Points, in no order, along strands that fork and pass close to each other.
Points whose rows are less than 69.3 apart are linked; no others are. Some points are linked to none.
<241>: [-21   3   8   8 -39  19  -3 -23  20   6 -12  15  15 -17 -25  12  57  -8
   9   0   7  -7  34  22]
<165>: [ 11  17  -1  27  16 -29  -3  15   7 -14  23  30 -33  43   9  31  -4  11
  -5 -21  18 -25 -24   4]
<705>: [ 13  12 -12  -7   0   8  -7 -41   3 -12   2  10  18 -16 -44   2  25  -9
 -38 -18   3   7  17   7]
<461>: [-10   6   1 -24 -12  18 -21 -34   9 -30 -36   3  -8 -49 -37  -8  11 -22
 -15 -28  17  -5  32  10]
<744>: [ -5  26 -11   0 -22 -15   7  10  -9  -5  19  11 -20  34  17  34 -18   0
 -16  -2  -3 -20 -43  20]
<283>: [  2  16 -38   6 -19 -22  29  19  12  -2   8  49   2  31  21   1 -11  -2
 -14  10  10 -16  -9  19]
<387>: [ 21  47   3  28  26 -14   7  -5  15  23  49  22 -22  -6  24  -3  -9  21
 -13 -21  23 -21 -28  -7]
<649>: [  4 -20  11 -16  13   3 -41  -4  -7 -12  18 -39  -4 -17 -12   1 -40  -9
   1  -9 -24  30  -1   1]
<802>: [-10   5  16  32 -31  16  19 -21   0   9 -14  15  18 -16 -14  13  36  -3
  12  -5  -4  -1  19  19]
<268>: [  4   7 -33  21 -16 -20  40  28  11   9   2  34  -3  26  26 -13  -4 -24
   5  13  10  -5   4  16]
<31>: [ -5 -11  23  19  14  -7 -11 -17  -5 -13  32 -31   5  25   7  30 -34   3
   9 -16 -23  15 -16   5]
<816>: [-18 -26  -6 -57  38  12 -43  24 -15  -1  10 -10   7  13   3 -13 -13   1
   2   9   4  -4 -25 -49]
<35>: [ -4 -15  25 -10  24  12  14 -12 -16  15  -9 -56  10  21  31   6 -22 -13
  21  11 -22 -11 -43 -17]
<673>: [ -4   8 -50  -8 -10 -21   2  28  10  -1  28  59  11  38   8  -1 -15  18
 -11   5  -2 -13 -13   9]
<291>: [-19  -4   0  14  30   5  -7 -49  10 -23  43  11   7  15 -34  17  -2   9
 -25 -35  12   5   8 -15]
<89>: [-11  13  18  38  24   6   8 -45  10 -18  34   2   0  16 -16  27  -6  19
 -12 -34  13  -1   4  -1]
<766>: [  0  22   6  39 -11 -25  35  30  13  13  -9  29 -18  16  23 -26  -1 -22
  21  12   4   7   3  29]
<677>: [  2   5 -23 -11 -46 -18  -7  34   6  -4  -2  13   9  -5  -4   8  26   1
 -14  22 -10  13  24  33]
<562>: [ 15  47   5  42   5   0  45 -37  -1  32  12  32  -7 -16  -1  -7  12   6
 -14 -19  16 -15  -3  21]
<850>: [ -1  -6  12  20 -22  -7  22  22  -2  12 -24 -10  12  -4  24  11  12  -6
  29  25 -31   3 -13  30]
<736>: [  5 -13  -4  18  -3   3  44   3   9   9 -31 -30 -15  21  29  -7   0  -4
  13  12   1 -13 -14 -11]
<85>: [ -3 -30  -7  12  10  18 -15 -36   5 -32  29   2  13   8 -30  11  -5  15
 -13 -27  19  -9  26 -21]
<400>: [  5  -4  22  14  16   7  22  -6   2   7 -20 -43 -20  36  27  -1 -14  -4
  28  11  -9  -8 -33  -2]
<265>: [-30  -4 -41 -32 -21  12 -13  16 -13 -22   6  19  16  42  -3   3   1  31
   1   1 -10 -41 -18   9]
<127>: [-13   4  30  42  22  -8  -3 -25   1 -37  21 -21 -20  21   1  43  -2  19
   0 -29   8  -4  -1   0]
<508>: [ 10  -1  -4 -56  28   3 -25  35   0 -10 -19 -17 -16 -35   5 -27 -29 -13
   9   4   5  19  -1 -33]
<429>: [ 21  23  32  40   7   0  12 -27  -6  10  -5 -17 -41  32   6  -3 -19  16
  14 -19  -5  10 -13  39]
<451>: [ 16 -27  -6   5   4  12   8  22   7   8   6   4  13   0  -7 -13  10  -7
  16  13 -13  25  27 -45]
<863>: [-27   6  19 -15 -30   8 -20 -30  16   0 -12  -1  11 -29 -38   9  44 -12
  13 -10   7  -3  23  20]
<496>: [ -2 -41 -42 -23 -26   3   1  10  -9 -12 -22  -3  14  -3  13  -7   9   3
  -6  25  -1 -11  18  -9]
<800>: [-16 -11  55 -20   9  33 -30 -17 -13  20 -17 -15   4 -47  -9 -15  23 -14
  39  -3  -8  18  20   3]
<467>: [ -9 -22  29 -18  33  11  -1  -9 -14  26  -6 -42  18  -6  29   2 -20 -15
  11  23  -7  -4 -27 -27]
<861>: [ 13 -18  -6 -36  17  -3 -28   8   1 -30  -1   3  -8 -17 -26 -28 -25  -4
   2 -22  11  28  28 -40]
<638>: [ 15  37  24  42 -10  -3  38 -28   4  22  -8  35 -21  -2  -1  -9  10   8
   0 -17  11  -2   2  27]
<714>: [ 17 -11  -7 -53  19 -17 -26  29   1 -22  -6  -2 -12 -18 -19 -31 -32   0
  16 -13  -5  22  -1 -31]
<622>: [  0  -3  10 -47  44   9 -29  27 -11  31 -11 -29  -4 -34  12 -22 -27 -20
  -1  28   1  28 -14 -35]
<695>: [  4  25  13  24   9 -12 -10 -29  -3   3  49 -28  -4   2   1  31  -6  23
 -22 -15  -2  -1 -23  21]
<724>: [-33 -19 -49 -41 -23  19  -3   7  -7 -24 -19   3  25  38   8 -11  -3  26
   7  18   2 -39  -7   5]
<636>: [  1   9 -13  20 -35 -15   6  15   7  16   6  24  14 -21  -8  11  19   4
 -16  14 -11  15  16  18]
<419>: [ 10 -23 -19  20 -13   3  14  -5   4 -23   7   1  -4  25   4  18  -9  17
   2 -14  22 -21   3  -8]
<487>: [-25 -21 -22 -32   3   1  28   5   0  11 -35  -6  34  12  38  -4  14  10
 -21  30  20 -30  -5 -32]
<672>: [-24  -1 -16  -4   0   3 -16  28  -9 -20  15  32   8  48  -6  24   2  17
  -1  -4  -2 -34 -33   6]
<687>: [  1   6 -12 -43  -7 -23 -54  13 -12 -21  22 -11  -2   9 -15  14 -20   8
 -25  -6 -20   8 -38  19]
<746>: [ 20  45 -10  32   9  -8  31 -12   6  26  29  33  -1 -23  16  -9   1  21
 -26  -8  18  -8 -10   2]
<532>: [ 26  23  20  34 -10 -21  22   9   4  22 -10  21 -48  18  20 -40  -8 -13
  23  11  -4   9  -2  32]
<483>: [  2  39  -7  -4  15   8   0 -36   4  18  14  21  20 -22 -47   6  39  -9
 -29  -6   5  12  11   7]
<67>: [-18 -18 -24 -11  -3   4  39  12   5   0 -25 -17  11  29  36   0   8   5
  -2  21   7 -29 -14 -22]
<480>: [ 16  21 -18  28 -16  -6  11   0   9  23  22  31  19  -9 -21   6  13   8
 -24   1  -8  18  14   4]
<197>: [ 22  16  20  41   5  -3  13 -16   4  24 -11   0 -54  24   7 -30 -10   4
  19  -7   3   8  -3  35]
<782>: [ -3   4  -9  15  11 -19  -7  26   4 -20  15  42  -9  56   2  29  -5   4
   8 -19   3 -25 -31  -1]
<651>: [-10 -40 -54 -39 -22   8 -11  -2 -10 -18 -23   0  18  19  12 -11   3  21
   1  21   6 -32  16   1]
<68>: [ -7 -13 -37 -33 -32  -5  -5  33  -1 -13 -23  -9  14  -7   3  -5  23  -7
  -4  24  -8   2  27  16]
<222>: [ 14  13  13  33 -24  -6  28   2 -15  19 -12  -4  -7  -3  17  11  -8  -5
  13   9 -21   4 -14  41]
<362>: [  0 -20   9 -20   3   5 -30  -4  -9  -9  -5 -35 -12 -34  -6 -15 -22 -10
  -5   0 -15  19   5  -8]
<885>: [  4  -5  30 -23  18  13 -29   6  -5  -7 -23 -31 -20 -61 -14 -15 -23 -18
  11  -4  -6  24  21 -11]
<471>: [  3   2  25  29  28 -12 -16   1   1 -27  24 -27 -11  30   4  41 -14   1
   3 -19 -10  -3 -20   9]
<807>: [ 10  -2  18 -29  20   6 -15  30  -4  -5 -16  -2   1 -43 -15 -34  10 -11
  19   7  15  32  34 -51]
<678>: [ -2 -23  30  18  -4  11  18 -16 -17  12 -19 -30  11 -22   7  -1  10   0
  26   8 -17  -1   5  -1]
<463>: [  6 -25 -11  22 -12  15  16 -26   0 -16  11   2   7  10 -13   6  -3   5
  -7 -13  16  -3  20 -21]
<604>: [  3   6 -23 -32 -29  -9 -27  10 -13  -9  15  -3   4  17  -8   9 -12  10
 -27  10 -32   6 -31  16]
<19>: [-23 -25 -22 -53   4  -1  -6  12  -1  10 -50  -6  26 -17  28 -10  19  -1
 -20  43  20 -17   7 -23]
<626>: [  3 -16 -29  19  -1  -1  37  40  15  -4  -7  20  13  23  21 -15   3 -15
  14  20  -2   0   8  -2]
<8>: [ 13  32 -12  21  12   7  16 -18  17  27  21  44  30 -13 -41  -1  33  -3
 -28 -13   0  10  12   6]
<131>: [ 14  40   0  22  18 -29  -5  15  16   9  36  41 -20  14  29  18 -12  19
 -12 -14  27 -28 -29  -6]
<875>: [ 13 -23   2 -28  24  -2 -14  33  -6  15  -3 -12  11 -16 -10 -26   4  -7
   5  20  -3  31  23 -60]
<12>: [ 11   5   5 -19  10 -13 -53  -2  -4  -5  30 -33   4  -1 -14  11 -31  -5
 -18  -1 -35  23 -24  21]
<470>: [ -3   9 -31 -13 -26 -18  -4   5 -17   1  17   4   1  11  10  24  -7  14
 -34   9 -17 -14 -30  21]
<330>: [  6   0  -4  32  -1   0  10  10  17 -23   7   2 -37  48  12   8  -2  13
   7 -17  31 -23 -10   4]
<371>: [  0 -19  29 -23  29  11 -15   7 -16  33 -11 -32  17 -28  15  -8  -7 -23
  16  31 -17  21  -7 -29]
<315>: [  8 -18 -18  27 -13   2  26  24  12   2  -5  18  21   6   6 -11   9  -4
   8  14  -4   4  27 -17]
<550>: [ 14  11  33  38  13   8  15 -31  -4   1  15 -24   0  21   2  15 -27  11
  14 -25 -25  19 -11  23]
<38>: [-13   4  49 -20  29  36 -27  -2 -11  18 -26 -25  -9 -58 -13 -24   3 -20
  28  -2   2  27  22  -5]
<166>: [-22 -20  15 -19 -17  -2 -16  14   0  16 -29 -28  14 -47  20  -5  35  -3
   6  33   9  -4  15  -9]
<718>: [  5  12  -6  27 -24 -22  30  -3   1   4  13   0 -24  18  19  15 -16   3
  -1   1  -2  -3 -22  27]
<752>: [-22  -6  44 -16 -17  27 -20 -20   0   4 -14  -8   4 -42 -31  -7  35 -18
  25 -11   3   3  26   6]
<279>: [ -3 -16  -7 -14 -12  15 -13 -32  -3 -18 -11  -4  -1 -30 -35  -7   6  -6
 -24 -12   8   2  37  -7]
<374>: [  4  18  32  40  -9  16  45 -30  -7   8 -18  21 -10  -5 -12   0  18  -3
  18 -18  -4   0  12  29]
<295>: [ 16  -3  15 -23  11   3 -12  16   7 -18  -5   3   4 -35 -44 -23   1 -19
   1 -18   5  35  40 -38]
<691>: [ -8 -22  -9 -36  -3   0 -19  17  -8   4 -42 -23  11 -44  21 -13  12 -11
  -5  26  20  -9  13 -19]

Follow the links from the first point to the second, and from the first to the third. Name the last point that the two ways share.
<550>; <241>; <68> | <165>
<371>; <673>; <31> | <268>
<875>; <673>; <419> | <268>
<480>; <746>; <471> | <165>

A fork is a point with three links, a tip a point with one. Leave the first point through the second and follow the links. Name the first fork or tip that comes.
<374>; <638> | <165>
<800>; <38> | <850>
<636>; <480> | <461>
<400>; <35> | <268>
<451>; <875> | <166>

Name the points in between on the shortest way along the links from the first point to the second, in order.
<85>; <295> | <291>, <89>, <127>, <471>, <31>, <550>, <429>, <197>, <532>, <766>, <268>, <626>, <315>, <451>, <875>, <807>
<419>; <649> | <330>, <165>, <131>, <387>, <746>, <562>, <638>, <374>, <802>, <241>, <863>, <752>, <800>, <38>, <885>, <362>
<19>; <508> | <487>, <67>, <736>, <400>, <35>, <467>, <371>, <622>
<885>; <850> | <362>, <649>, <12>, <687>, <604>, <470>, <744>, <718>, <222>
<496>; <483> | <68>, <677>, <636>, <480>, <8>
<131>; <651> | <165>, <782>, <672>, <265>, <724>
